Points on a hilly landscape, in no order, each with its height.
From any point a climber steps to the highest of the 2 points nearest to it. It stops when none of these is higher. Distance is the straight distance between rows; heights are no part of it.
zutob height 39.3: [141  83  96 134 161 137 149  77 125  96  48 134 132 145 164 152 130 145
 120 123  87  74 120 165 114  94  89 134 136 155 148 122 167 147 140  80
  52 184 113 115 125 165 137 140  88 170 120 110 135 119 121  97]
lodop height 12.8: [ 75 131  67 147 126 108 105 106 139  91  63 113 139 128 140 154  94 113
 146 144 144 131 131 106  71 156 133 131 134 159  60 139 109 167 129  72
 139 102 154 149 159 155 148  80 127 154 148 132 154 147 170 134]
Zemir height 12.1: [134 134 119 150 135  98  76 128  68 145 110  93 123  87 107  98 148 110
 127 131 147 138 137 133 116 136 144 115 158 103  74 124 139 137 100 145
 108 153 139 127 129 126 124 158 116 107 119 128 194 116  83 162]
mabus height 49.9: [139 124 109 108 136 101 129 133 167 122 141 138 123 125 128 159 108 159
 127 112 144 102 119 150  99 126 173 151 163 168 126 128 119 130 127 125
 105 137  92 143 138 130 104 136 117 159 126 179 133 169  83 127]
Kinuk height 29.9: [100 171 173 125  62 147 159 190 135 122 158 115  95 108 129  93 146 107
 121 149 151 150 155 104 181 170 172 114 147  66 119 163 133  75 151 130
 139 141 142 118 175  74 124  89 180 123 104 147 113 161 174 144]
pivez height 23.6: [150 138 114  58  72  85  88 115 146  97 199 101 149 125  48 139  98 186
 117 106 154 166 118 112 149 201 182 151 128 151 146  81 101 115  94 178
 131 141  82 145 103 133  94 166 140 147 120 140  77 126  10 142]
Buv height 17.5: [128 155 136 131 170  94 119 111 106 165  87  92 148 119 153 142 187  89
 166 149 149 139 162 106 117 185 132 153 121 122 148 165  83 143 120 173
 113 101 129 149 112 173 123 138 121 156 165  78 117 105 138 138]
poze height 40.0: [133 103 108  90 124 100 134 109 111 121 161 170 100 111  97 128 112 164
 138 122 130  55 136 186 160 146  98 179 185 166 127  44 142 112 120 124
 102 179 131  79 104 147 122 162 141 129 136 139 171 122  66 100]
beso height 42.4: [131  67 133 100  97 110 135  98 120 159 145 110  90 126  61 117  87 158
 149 108 116 119 133 106  79 182 145 100 145  84  86  97 133 124 129 149
 115 118 108 157 108 122  62 162 129 177 155 165 165 105  46 134]
luk height 28.6: [125 139 155  97 165 125 119 112 165 152  87 113 185 134 159 174 107 129
 123  99 129 145  97  94  96 166 139 118  86 160 153 159  88 148 120 166
 157  78 116 162 102 162 131 174  78 142 180 118  91 130 124 151]
Bizuf height 45.1: [119 121 125 103 138 147 143 167 135 103  89 128  77 148  87 128  71  94
 112 116 114 119 108 102 152 141 149 103 134  89 101 100 168 100 110 168
 150  96 133 139 100 133 110 170  86 119 111 169 120  94 148 149]
Rim height 57.0: [150 155 140 123 117 148 184 150 116 161 141 134 112 156  94 131 163 107
 142 167 126 107 158 156 156 134 169 144 166 104 109 141 150 166 115  82
 134 128 165 125 168 112 111  48 149 122 109  95 169 153 207  75]
Mov height 50.1: [136 128 101 138 110 174 114 172 158  90 104 119  92 127 108 124 113 105
  98 111 108 146  95  89 111 141 179  98 141  99  91 121 185  86 109 144
 146 101 117 126 139 105 118 125 115 101 106 161 143 135 140 148]
Fov height 2.7: [127 158 134 174 142 187 155 174 155 131 108 140 107  89 167 102 175 103
  97 120 137 100 142 144 165  99 179 180 158 154 102 148 143 149 165 107
 135 156 136  76 192  73 141  67 161 144  78 133 145 186 176  85]
Boge height 22.7: [ 79 123 102 111 117 101  91  84 161 136  64 110 163 147 120 161  71 127
 144 117 131 162 102  88  81 179 116 136  93 155  83 124  80 146 122 141
 163  72 137 174 102 183 136 154 122 153 181 109 119 120 115 144]
saz height 24.9: [129 122  74  87 141 101  85  98 183 114  99 126 144 158 145 167 134 151
 139 122 109 142 116 126 112 109  81 185  90 187 155 108 116 102 101 153
 114 117  79 140  81 217 115 161 124 142 136  73  76  74  67 136]
Rubob height 29.2: [126 103 102 121 109 129  97  80 141 137 107 121 122 165 130 147 116 154
 148 123  98 129 118 121  88 162  84 147 108 144 134  99 116 101 113 135
 101 120 118 140  88 181 125 148 141 151 145 102 133  96  79 126]
zutal height 66.5: [157  97 155 164 197 120 169 133 119 154 103 131 152 133 152 131 124 108
 111 124 111 145 128 148 142  11  98 117  87 131 135 192 143 159 138 160
  93 134 127 154 152 112 130 137 101 129 135 139  40 110 170 126]
bogem height 39.1: [ 99 166 140  87 129 158 146 108 116 128 110 159 138 160 118 142 160  93
 131 121 142 102 129  97 202 154  93 162 103 170 160 100 133 171 115 137
 209 100 152 100  89 152 153 111 109 113 148  43 158  98 195  73]
kulos height 30.7: [142 162 186 114 135 166 114 125  83 168 132 118 162 131 150 144 143 126
 128 116 150  92 136 117 130 173 157  80 125 109 181 147 147 160 140 128
 183 138 154 125  89 114 120 183  83 105 153 106 185 121 115 139]
rutev height 75.5: [121 114  70 164 146 106 102 156 175  85 144 134  78 109 120  92 165  93
 124 136 142 134 123  68 109 102 155 140 142 123 127 116 124  93 130 165
 135 105  77 118 128 119  95 129 137 134 105 152 123 128  90 131]
bipo height 48.4: [133 131 122 123  88 128  88 136 151  93 170 120 175 167 123 142  86 157
 130 147 108 181  99 119  98 107 107  35  85  81 169 131 139  86  99  95
 135 108 124 170 109 150 154 167 126  71 111 121  72 111 129 174]
Duno height 35.6: [153 163 158  73 142 123 164 154 118 139 176 152 141 130 127 159 121 137
 138 143 165 100 161 183 200 192 154 190 160 173 181 103  93 119 141 164
 127 156 126 109 141 135 131 128 128 167  97 132  53 143 120 138]
mege height 64.9: [171 162 139 163 122 165 160 167 107 133 142 130 134 139 131 120 156 102
 117 154 107 144 131 150 165  65 136 122 130 100 131 141 159 136 117  94
 124 143 146 113 170  92 146  83 130  76  96 100 144 158 182 107]
dageg height 35.8: [137 185 143 133 134  75  93 117 120 180 176 135 156  93 131 112 184 134
 129 122 175 115 145 148 159 165 164 193 158 198 166 126  64 150 119 162
 162 115 122 116 124 113 126 108 152 121 149 102 143 154  97  81]
Duzub height 45.2: [122 116 119 146 175 122 173 106  98 108  74 147 140 134 146 143 111 115
 127 147 126  89 151 189 174  64  78 166 131 160 140 120 146 160 138 111
  66 182 139 112 147 144 152 130 116 148 108 117 105 115 172  95]
zas height 34.3: [133  85 113 137 135 151 128  82 114 118  86 118  97 146 150 123 151 144
 155 145  96  83 144 146  90 153  82 120 136 103 142 101 151 108 142  93
  56 166 124 110  99 172 115 158 117 162 132 105 163  97  93 125]
Zot height 14.5: [121 159 157 155 154 125  96 134  73 143  74  87 133  90 160 108 181 102
 145 138 145 138 157 136 138 160 144 145 142 110 119 150 101 136 121 146
  97 151 156 125 125 148 135 148 138 129 120 114 151 123 134 155]
maz height 37.6: [109 164 167 112  88 163 167 169  92 124 105  95 146 122 164 118 118 121
 156 151 117 138 171 107 142 188 119  81 120  64 146 169 123 102 129 108
 104 152 168 149 139 135 133 130 156 110 125 133 102 117 181 174]
bivun height 39.4: [152 126 154 131 163 168 159 154 154 107  98 139 138 134 162 137 102 137
  88  97 114 121 105 137 153  87 123 132  94 144 181 148 134  99 144 149
 110 133 113 130 109 126 141 147 107 126 107 161  67 134 144 127]
sode height 5.6: [107 175 131 169 123 147 142 154 142 135 134 151 102 111 133  94 209  99
 130 146 163 110 155 124 184 121 157 190 150 151 130 133 117 143 151 109
 157 129 143  87 158 105 134  52 194 130  88  87 169 153 183  65]
vopul height 76.7: [ 79 112  75 145 131  63 129 127 110 122 168 167 101 103  78  92 125  95
 152 144 172 106 150 120 119  96 119 132 165 145  86 102 117 143 130 122
 159 109 117 113 141 106 108  96 132 119 131 147 185 133 125  99]
kat height 58.1: [ 88 147 108 145 145  64  83  99  88 133 130 133 155 130 102 127 132  95
 161 155 167 139 129  97 123 119  91 120 121 139 117 124 112 167 100 143
 179  93 146 141 108 145 145 141 112  91 160  82 165  90 150 119]
Fud height 13.2: [ 90 141 146 149 126 198  98  93 116 123  60 117 126  90 192 101 185 158
 102  88 118 103 127 134 121 165 121 160 118 162 127 125 115 154 157  70
 133 155 157  96  96 130 177 121 160 143 138 108 192 138 151 101]
valin height 21.2: [137 146  76 127 172  79 101 109 148 130 101 114 152 149 156 161 170  96
 151 160 135 150 133 110 109 110  92 156 101 160 169 160 120 136  99 157
 118 100  91 143 120 185 131 131 108 127 150  50  87  98 126 128]
tukor height 11.3: [131  50  98 191 189 139 135 124 182  69 127 164 148 120 157 111 149 138
 107 109 112 131  83  78  74  10 109  66  91 119 149 171 160 159 181 125
 131 125  77 118 133 119 108 141  82 134 126 156 113 119 128 121]
zali height 33.9: [139 154 142 145  84 126 104 160 104 124 137  84 116  95 125 108 152 117
 100 142 118 198 121 119 155 160 146 145 127  95  72 137 132  85  88 161
 100 141 151 128 163 111 149  81 179  80 104 127 120 143 145 172]
Fur height 51.7: [150  89 135 131 126 125 110 112 126 176  83  78 109 126 132 135 128 136
 138 101  93 158 135 127  69 142 144 142 129 113  66 154 103 110  96 151
  66 114 121 182 122 153  96 146 136 156 161 145 110 109  78 161]
soso height 55.7: [167 139  98 125 196  88 159 175 135 122 141 132 129 138 125 144 131  79
 124 172 141 127 138 177 163  19 129 145 129 143 173 153 166 128 123 150
  77 160 101 121 174 122 109 125 119 131  88 132  64 143 134 131]
Zoki height 40.3: [133 143 151 144 122 135 152  75 122 175 156 141 173 167 141 157 154 132
 134 130 119 131 130 134 119 107  99 129 101 148 150 147 114 202 117  93
 159  89 142 145 144 110 157  79 107 107 195  65 138 136 194  68]
vugum height 51.9: [133  86 116  96 198 106 148 113 146 112 114 168 127 135 133 158 119 137
 129 116 128  63 113 149 129  49 107 132 133 167 169 119 173 142 139 142
  99 162  93 113 104 159  87 196  68 150 134 144 125 100  80 112]
pifin height 13.9: [161 150 136 119  95 122 131 141 153 170 178 115 118 152 113 127 144 112
 119 114 113 168 134 133 129 159 169 145 132 125 128 139  94  90 103 151
 125  78 123 147 136 102 125  67 158 127 139 132  90 161 127 125]
rog height 44.4: [138 145 166 119 118 180 135 102 106 150 114 139 122 154 141 118 148 130
 110 100 111 104 118 134 164 140  98 144 108 149 157 112 136 136 123 119
 158 122 152 115  82 122 157 125 121 105 145  94 170 105 145  94]
kuli height 8.0: [160  71  66 173 143 148 149 126 183  66 124 149 115 164 132 129 127 121
 125 140  72 136  99  90  82  49 102  71  99  96 159 136 177 111 147  99
 120 116  72 125 133 126 116 129  94 133 115 132  99 113 137 111]
gal height 14.3: [ 96 140 151 145  83 122 132 119 109 155 128  98  82  97 116  74 192 113
 149 137 155 121 164  71 134 200 146 130 149  77 101 163  97 137 160 122
 170 125 163 120 128  81 106  65 208 174 140 123 190 113 148 107]
diras height 8.1: [146 111  96 168  70 175 102 115 158 130 128 105 125 164 122 113 139 113
 134 114  75 172 111  82  71 138 125 100 102 103 100 145 140 114 106  96
 151  80 131 138 137 111 140  68 154 113 154 109 148 122 149 113]
roto height 43.9: [139 131 141  93  80 159 147 128 118 128 157 124 120 147  95 136  76 138
 130 138 114 112 122 120 108 190 148  72 144  82 115 113 170 109 126  90
 143 126 138 140 133 109 108 131 121 119 134 151 167 142 125 145]
ropum height 51.1: [142 141  95 123 176  86 167 145 113 113 157 168 130 126 111 140 111 106
 143 181 157  79 156 195 175  48  95 166 155 154 157  96 153 134 132 121
  91 175 119  94 164 139 124 140 126 119  95 124 121 134 130 104]
nuluv height 26.4: [110 170 183  79 128 153 139 156 118 125 112 123 127 112 139 133 100 134
 121 108 166 101 143 124 170 217 176 129 147 131 158 127 113 108 152 159
 148 143 134 129 108 121 123 174 114 160  97 155 111 138 119 151]
kede height 62.8: [158 117 112 109 148 132 159  88 172 160 113 132 186 199 134 195  98 108
 101 109  77 137  88 118 105 103 112 100  85 161 161 144 158 186  96 130
 151  83 108 153 142 139 145 113  48 138 188  78  70 138 167  86]
pebor height 79.9: [ 85  87 111 131 119  50 109  92  87 125 120 110  81 122  84 104 108 135
 157 136 154 145 155 118 118 112  81 138 126 104  54 107  91 123 130 147
 101 128 142 161 104 144 103 149 154 146 147 146 128  70  78 155]
lis height 23.2: [136 125 126 196 148 146 162 130 139 148 148 153 167  92 168 119 153 127
 118 121 147  98 149 181 122  61 144 149 138 162 132 168 123 182 163  74
 105 165 124  93 199  80 149  69 143 151 125 146 143 194 164  85]
fav height 47.4: [158  90 176  98 134 128 126 111  93 201 114 102 107 128 104 131 106 141
 123  83  99 121 133 152 108 155 155 124 154 115  84 115 121 132 104 168
  98 116 143 163  96 121  92 174 105 139 161 162 139 107  74 137]
pek height 37.1: [121  97 131  85  81 118 147 114 140 151 151 100 116 166  95 145  77 134
 159 130 114 144 139  81  92 225 151 112 127  97 115 109  97 127 130 152
 143  98 127 168 120 136  85 128 143 193 160 149  98 130  88 147]
nuna height 67.6: [ 79 156 100 109 122  81  80 111 112 120 151 140 133 107  90 104 120 103
 129 117 181 109 125  92 137 164 149 129 149 165 126 101 114 156 114 135
 211 104 126 123 103 104 130 133 125 118 133 124 189 126 108 102]
gafaz height 39.2: [132 113 165  75 147 152 175 140 112 121 154 169  99 164  81 131  59 113
 127 132 129  97 113 126 181 130 115 116 125 116 141  73 151 121 135 150
 170 107 145 124 101 117 114 176  93 114 115 154 103  90 146 130]
zizak height 74.5: [145  63 117 159 189 110 133  96 138 118  71 141 150 126 154 138 112 144
  99  99  98 124  84 143 106   4  97 111 106 163  98 177 159 179 135 124
  95 150 110 144 149 131 135 146  66 128 143 138  86 109 137 117]
zalu height 57.1: [134 129 113 120 108  88 140  92  72 169 134 100 136 177  87 155 128 132
 179 187 114 161 155 154 118 171  68 130 127 100 102 118 122 142 104 117
 102 123 189 155 122 169 139  72 178 122 135  49 121  79 160 118]
rud height 52.9: [145 117 139 157 125 167  98 102 101 119  85 142 138 127 153 118 123 172
  95  89  86 117  90 165 130  94  89 126 119 152 124 103 151 126 122 104
 122 156 141 107  91 129 182 165 108  80 118 114 168 107 117 112]
fam height 75.7: [114 151 135 121 205  75 116 144  95 130  95 118 144 114 141 140 148  95
 151 156 179 135 157 145 167  81 104 153 112 131 158 152 113 136 118 187
 108 137 113 142 113 173 122 195 105 130 115 107  82  84 128 166]
Kigo height 11.5: [167 133 104 128 143 102 148 141 131 170 159 115 100 161 115 136 171  92
 151 162 111 149 155 132 117 135 132 162 137 121 150 130 118 103 104 169
  96 101 108 143 127 140 108  91 151 137 127  92  95 118 125 110]
kefa height 48.6: [ 84 162 125 150 151 104 100  88 113 115  94 131 189 139 158 156 117 120
 141 149 162 143 116 108 113 124  83 115  86 157 141 161  99 177 118 111
 165  99 146 150 126 154 180 141  89 101 172  77 120 115 189 130]
vuzu height 61.0: [105 126  94 137 161  50  97 102 145  90 174 144 170 142 147 146 127 145
 166 170 186 140 140 142  98  29  87 114 100 136 158 155 107 150 138  95
 121 150  93 154 139 156 131 167 106 122 132 125 104 106 100 163]
ror height 17.4: [106 127 182 131 135 188 135 122 125 134  60 116 116  99 191 122 141 158
 116  84 109 107 133 143 121 169 135 148 131 143 139 135 107 112 156 113
  85 155 151 120 103 138 146 147 149 164 134 158 129 144 135 127]
gudet height 45.3: [150  98 109  97 172 116 137  98 109 134 137 159 138 122 131 147 142 151
 146 129 127  40 146 189 125 112 104 143 171 163 163  82 159 143 131 109
  78 191 108  84 105 171 107 186  87 140 139 113 180 121  57 107]
pedu height 50.8: [109 150  94 105  88 119 129 101 119 124 160 152 119 172  78 129 154  91
 143 151 125 118 121  98 173 143  79 155 123 154 147  85 142 138 101 110
 196  98 160  96 100 137 133  52 172 103 137  52 171 103 158  60]
neki height 51.2: [166 123 117 138 135 130 113  86 133 169 148 135 178 172 135 166 122 137
 119 121 104 121 106 141  86  99 113 103 112 157 151 134 150 170  93 109
 141 106 119 147 127 132 148 130  71  95 168  88 136 127 126  95]
gadam height 56.1: [130 117 115 158 123 147 132 164 157 109 160 146 111 126 121 111 121 104
 125 126 123 144 117 112 104  78 167  65 133  88 116 147 143 120 142  90
 156  97 118 126 160  78 118 101 107 112 128 170 132 164 165 134]
saf height 63.8: [146  51 110 141 166 144 156 109 140 148  67 135 116 139 129 151 108 138
 125  99  75  92 114 130  58  85 129  84 132 129  97 153 180 163 139 117
  98 118 103 135 130 146  91 135  53 166 161 147 159 117 116 107]
gadig height 68.5: [111 119  84 169 157 112 126 136 165  83 157 158 105 144 140 109 146  94
 133 152 144 133 128 102 134  60 101 143 102 137 174 117 114 105 144 139
 138  99  94 118 123 127 131 116 134 119 116 134  84 122 143 111]
nup height 40.9: [149 119 139  77 115 124 168 135 110 184 119  92 128 171  94 161  96  87
 165 138 105 132 155 109 114 222 165 117 146  97  99 131 117 159 102 151
 151  86 158 160 138 139  98 110 106 172 160 122 108 120 147 140]
nop height 33.4: [114 146 166 157  77 159 156 198 104 124 144 101 126  89 159  86 142 109
 148 153 112 160 160  84 135 142 152  67 129  38 112 178 131 105 147 127
 122 145 146 133 180  87 111 122 169  90 129 166 107 138 167 180]
Kegi height 28.4: [112 173 166 115  86 163 113 156  86  88  95 113 126 118 138 103 120 131
 103 136 127 170 117 124 196 153  82 122  90  89 122 124 142  68 112 138
 127 157 168 118 104 140 183 133 154  74  87 105 120  98 172 182]
tor height 31.6: [136 144 119 132  94  83  94 100 131 167 187 133 146 114 118 120 136 162
 125 105 150 127 130 162 109 165 153 171 156 178 122 120  75 141 115 115
 146 123 134 131 129 100 146  91 171 125 163 147 158 166  87 101]
losi height 40.1: [148 130 131 113  96 144  91 161 200  75 148 127 145 132 119 153  96 193
  74 108 103 177  71 142 129 112 146 116  98 125 154 107 147  59  99 147
 106 111 100 153 104 168 138 159 133  87  88 156  70 133 108 165]
gezu height 24.3: [131 159 130 109 141 128 123 133  96 116  97 134 136 148 125 132 125 119
 123 140 122 155 132 148 173 137  66 147  93 132 149 113 125  95 108 159
 124 119 142 122  83 173 178 133 121  97  96  79  91  82 166 145]
kedez height 44.2: [126 134 129 124 107 162 148 163 177  66 140 151 116 149 135 137  89 142
  93 124 103 155  91 125 143 103 135 104 101 111 162 115 146  64 130 116
 119 111 108 132 132 118 146 126 126  99  95 171  67 157 161 146]
fif height 65.0: [138 134 122 157 166 159 148 177 143  88 115 148  97  91 141 113 122 112
 104 143 143  91 118 122 144  96 154 111 144  99 155 125 174  93 172 133
 112 166  99  84 143 111 103 168 102 130  77 168 141 151 112 148]
dutin height 40.7: [123 160 107  98 132  86 120 115 124 134 161 139 125 128 125 133 160 123
 148 143 163 104 158 138 168 196 121 209 145 187 174  90  71 117 131 166
 135 128 125 112 105 163 120 103 157 153 125  95 100 126  97 108]
gasoz height 56.4: [175  62 106 150 155 133 130 111 124 167  66 101 103 147 146 144 135 123
 139 124  60 135 133 143  71  71 110 126 131 117  67 165 152 135 106 133
  61 124 117 155 147 146 107 123  97 144 146 121  97  92 113 126]
kiren height 24.0: [133 112 174 107 110 138 118  79  78 189 150 104 141 131 123 122 137 140
 160 123 129  96 146 112  91 215 134  96 133 103 140 127 117 166 132 120
 152 129 155 138  94 117 107 155 119 153 174 112 194 111  92 129]
Fovun height 20.4: [152 139 145  76  73  86 110 116 119 145 204 117 128 127  56 129  98 157
 100 108 146 153 114 152 176 186 151 159 145 143 120  84 105 100  84 172
 143 130 134 126 118  91 133 108 168 115 131 153  98 131  73 132]
nomig height 77.7: [150 134 112  94 124 166 170 121 192 159  93 118 160 190 139 182 101  87
 125 108  83 134 115  97  99 165 167 113 108 147 139 141 141 161 106 119
 165  68 131 142 144 138 135  87  80 161 171 102  97 158 184 100]
tigap height 45.0: [146 148  92  89 130  66 115 114 130 117 168 119 133 139 131 159 137 147
 159 154 160 117 159 167 135 145 131 194 153 169 152 104  97 128 113 133
  94 162  98 140 123 160 108 140 140 154 130 120 110 129  55 139]
mefo height 59.8: [121 111 150 170 124 159  85 129  81 111  95 115 138  83 170  99 125 162
 115 115 100 153 106 147 115  99  94 110 125 115  63 134 129 140 129 105
 102 174 163 114 141 118 168 148 134  82 105 138 155 130 127 167]
fulu height 72.4: [107 118 141 162 122  96 130 128  76 139 130 119 103 119 114 102 115 124
 156 159 137 158 152 126 127 106  91 125 125  93  75 137  99 131 133 132
 119 119 164 152 142 121 129 105 161 116 132 140 132 102 159 145]
samo height 34.2: [154 136 170 115 130 172 131 136 182 138 111 123 166 133 173 154 122 171
  99  76  96 145  90 102 102 148 150 107  90 157 194 153 108  99 137 148
 140  88 113 150  88 142 133 146 115 125 139 146  93 153 116 130]
mukim height 18.9: [158  93 126 194 169 155 140 128 152 123 127 142 171  95 189 121 153 146
  99  94 112 121 106 138  93  44 136 116 113 164 147 185 140 161 175 108
  99 165 104 108 164  94 134 108 116 139 134 160 123 182 120 113]
Tila height 31.1: [132 135 158  56 133 125 140 142 146 121 150 151 140 133 124 161  99 157
 137 105 148 117 122 122 168 214 154 169 131 188 172  89  73 118 150 175
 162 124 109 123 105 154 128 157 109 180 117 148  60 134  91 149]
Dev height 26.2: [ 91 174 162 105  63 171 129 162 165  96 145 137  95 122 140 105 128 135
  93 107 148 149 114 109 177 160 152 136 118 129 130 133 115  70 148 113
 171 117 138 120 134  84 159  81 177 116 108 152 118 162 168 128]
reseb height 59.9: [116 154 104 160 140 110 129 131 118 112 150 165 115 143 115 107 166  93
 133 144 125 142 128 112 174  77  81 171 114 161 158 102 125 120 114 145
 163  95 128 101 110 136 150  81 155  82 118  73 130 107 170  67]
lop height 73.0: [150 153 130 194 155 175 143 175 133  97 129 132 145 102 169 109 156  82
 119 157 140 122 137 127 167  67 134 123 110 104 175 152 157 132 166 122
 128 164 122  78 177  92 134 126 130 116  75 127 117 161 158 127]
pofun height 23.8: [103 171 156 117  98 159  99 184 168 115 128 138  91  77 136 102 119 167
  58  69 143 138  91 131 156 143 201 142 157 161  94 121 134  95 151 129
 183 124 121 109 140  65 159 124 158 115  95 186 152 178 129 117]
res height 11.6: [111 155 133 128  77  72 116 108 108 136 169 100  98 111  70  79 145 108
 134 135 174 140 149  78 144 194 155 118 150  89 120 134  98 117 130 156
 163 118 127 125 119  69 108  92 180 152 129 137 155 126  90 113]
raka height 17.0: [151 130 130  78  58 123 112 104 131 174 219 120 135 169  44 147  99 114
 134 116 117 163 115 124 132 183 167 109 144 115 115 101 114 124  85 121
 169  83 145 139 142  82 113  75 155 135 151 127 111 149 110 117]
fuget height 26.8: [122 143 112  58 113  87 123 131 177  79 151 116 115 134 110 152 116 171
 134 109 157 150 132 107 145 174 161 180 120 152 155  94  85  90 128 181
 113 126  70 153  90 168  81 173 135 181 108 150  63 118  43 164]
Rosal height 32.6: [ 99 161 184  94  90 180 132 132  79 111  67 112 156 122 164 135  88 162
 122 112 109 134 129 150 160 183  85 102 108 112 129 126 125  99 117  97
  96 168 184 139  98 158 175 158 133 102 115 130 115 112 162 172]
regef height 4.8: [155  78  47 177  99 151 106  99 173 124 142 141 130 175 104 129 126 119
 136 125  69 143 109 113  52  86 105 102 117 125 114 116 168 116 108  90
 123  92  89 133 144 134 130  86 113 117 140  91 144 115 117  91]
feg height 68.4: [103 151 133 165 176  58 117 137 101 124 150 127 169  96 146 133 133 113
 170 172 212 136 173 159 144  53 113 149 112 132 146 160  87 159 146 139
 107 160 116 147 160 137 122 172 141 137 114 138 104 128 123 163]
sim height 66.6: [ 91  89 169 164 121 154  73 138  86 104 106 102  89  41 158  67 148 153
  99  98 111 155 106 131 136 132 110 138 135  86  34  99 127 119 148 156
  91 183 154  80 137 101 139 155 172 110 107 172 162 139  95 180]
Savas height 17.3: [ 87 117  75 105 132 100 116  95 196 116  93 132 151 146 131 187  85 127
 153 123 137 117 106  89  55 161 153 124 127 179 117 119 114 170 131 108
 156  82 107 152 141 164 115 126 103 185 164 133 149 164 125 109]
fola height 27.0: [102 145 130 152 126 117  92 181 127 106 146 128 115  52 123  85 119 154
  76 100 166 140 104 130 132 115 184 123 154 125  84 113 134 122 147 138
 149 154 108 106 148  80 142 158 133 102  85 188 175 172  94 159]
Tuz height 34.5: [126 103 143  68 124 148 168 115 109 112 153 185  75 136  69 129  67 138
 123 124 115  59 107 146 175 152 104 143 166 141 118  40 170 105 134 121
 146 141 145  85 107 119 110 164 119 119 120 148 156 110 114 103]
buba height 13.1: [130 111 127 138  91 153 131  99 125 168 100  93 100 157 117 113 162  94
 150 127  92 119 139  78  96 185 118 121 118  95 106 143 134 149 117 126
 170  88 160 129 106 130 122  95 145 147 183  92 189  91 156 100]
Tini height 69.6: [111 143 117 163 151 137 119 164 169 123 124 144  71  86 155  88 169 103
 107 113 152 105 136  98 136 129 175 166 156 156 131 127 114  96 164 164
 143 118 102  98 145  89 118 111 146 154  95 156 136 155 111 100]
Lasug height 36.7: [151 171 137 118 105 124  89 173 129 120 132  93 141 107 131 126 121 140
  84 122 132 180 113 147 154 149 152 134 112 121 127 127 124  67  81 168
 102 132 120 148 127 138 150 139 135  77  98 142  91 139 111 188]
zuguk height 27.5: [148 130 130 174 110 108 131 138 129 170 179 136 140  96 148 113 142 165
 126 121 137 126 143 199 110  95 144 167 165 150  93 143  90 145 128  89
  94 159 132 118 178  89 156  82 166 118 144 172 155 194 119 115]
vis height 14.9: [151  67 123 179 155 157 124 145 184  89 161 163 182  93 159 126 150 186
  85  90 103 154  70 120  66  16 144  56 111 119 161 166 148 138 183  98
 120 131  85 112 125 112 116 142 111 108 103 178 135 176  98 140]
Nereg height 50.2: [148 147 133  88  94 136 162 130  93 145 147 122  99 158  68 139 103 107
 129 163 121 116 144 153 163 176 133 134 161  97  97  97 166 119  91 114
 123 128 168 126 149 119 120  89 144 111 115 112 155 123 162 121]
bediv height 55.8: [138  79 111 131 158 137 150 133 157  99 105 153 137 111 131 153 102 179
 116 103 118 105  92 151  73  72 135  97 147 146 124 147 166 138 162  98
  94 146  92 127 134 139 108 148  92 152 112 185 169 157 105 128]
Desab height 60.2: [163 110 140 155 165 127 171 173 145 129 162 131 139 133 144 128 116 108
 118 150 119 146 135 153 136  21 134  91 107  91 160 177 145 116 147 125
  83 145 113 139 171  97 109 137 120 123 110 169  42 151 144 151]
mikof height 38.9: [107 171 187 147 151 170 105 117  87 141  65 113 184 102 190 135 141 125
 119 108 146 128 129 118 136 132 119 100  94 137 155 179 123 167 136 119
 156 134 155 137 104 131 167 174  94  96 153 104 148 117 172 144]
Bifop height 21.8: [ 94 148 214  71 103 202 164 136 125 177  99 120 131 118 166 129 124 157
 127  80 135  86 159 141 152 226 166 142 147 141 131 146  95 134 161 108
 145 140 177 135 113 113 133 132 150 175 137 144 124 142 155 123]
digu height 69.1: [124  97  95 110 123  82 153 127 121 115 203 172  96 124  39  93  77 109
 135 155 154 103 135 139 132  88 108  95 159  94  95  73 159 106 125 112
 148 120 112 111 139 108 100 136 117  96 123 151 168 117 109 124]
Konud height 72.9: [100  63 134 168 141 115 102 120  97 116 109 117  68  76 141  78 149 147
 143 119 126 144 141 131 102  92 102 141 138  92  42 114 103 122 152 144
  72 163 126 121 132 126 105 151 149 147 127 172 148 112  81 172]
nada height 64.8: [136 121 137 164 137 116 169 120  70 145 109 118 127 147 138 135 138 135
 162 183 104 148 168 165 127  99  75 134 123 101 104 139 123 151 130  98
  80 146 171 146 154 144 148  83 156 122 119  85 111 111 189 113]
seru height 58.4: [134 116 125 101 176 137 139 152 143 107 105 165  89 113 113 140 108 136
 100 108 127  60 103 141 149 100 149 132 161 148 156  85 178 100 143 154
 115 145  97  93  96 139  82 199  83 129  94 168 149 126  77 118]
Mar height 30.4: [122 128 122 160  93 138  80 167 115 101 167 110 110  66 129  82 144 121
  94 135 133 172  99 109 131 127 157 113 139  81  50 122 157 116 122 129
 140 158 133  87 183  71 139 103 155  72  93 147 174 174 120 175]
rov height 48.5: [144 124 149  81 124 125 172 114  74 174 127 112 147 188  94 169  94 108
 179 175  99 142 156 135 130 176  89 102 117  95 115 124 134 177 106 126
 155 102 180 155 126 153 133 119 107 137 155  74 107  82 188 135]
Zoze height 18.4: [111 121 175 111 106 156 153 107 101 183 121 105  87 130 122  99 176 112
 161 129 135  76 175 102 130 212 145 117 147  75 129 144 123 161 159 119
 168 123 168 112 103 111  93 122 149 180 163 107 194  95 151 101]
rer height 54.3: [115 137 118 137 117  82  73 118 140  83 200 142 190 136 130 135  98 175
 145 152 166 156 109 143  96  78 117  53 104 109 170 132 109 121 124  77
 138 136 114 157 121 145 150 178 111  82 112 144 123 135  97 175]
nom height 42.7: [119 144 121 127 107 128 136 150 131 105 118 110 162 158 157 144 101 120
 148 155 109 176 139 104 107 135  97  81  94  97 145 170 110 102 119 109
 121 109 138 173 130 150 160 124 131 109 130 126  59 123 174 173]
mene height 9.0: [ 96 174 145 131  93 185 109 134 135 132 110 112  97  90 164  79 203 144
  96 121 159 101 145 127 158 184 158 172 145 141 123 144 116 130 154  87
 162 160 167  92 130 101 155  80 201 145  97 101 198 153 151 106]
sar height 62.3: [118  85  67 162 123 111 133 136 150  77 187 168 104 118  86  91 114 118
 136 160 144 146 118 127  86  67 116  68 140  78  98 112 151 107 150  77
 137 121  87 100 165 119 117 107 114 105 116 154 166 142 128 150]

For each start below, name the point where the climber stops.
raka -> saf
tukor -> saf
Zot -> zizak
Fud -> saf

Call two points neighbours if one is among the 2 nearest of the other. Go from one point of each pair to the other, from neighbour to neighbour, staying as high as possible. Name the lowest point that can't be avoided.
vopul and lop -> roto
nomig and vopul -> Zoki
kedez and rutev -> pofun
pebor and saf -> pek
fam and rutev -> gezu
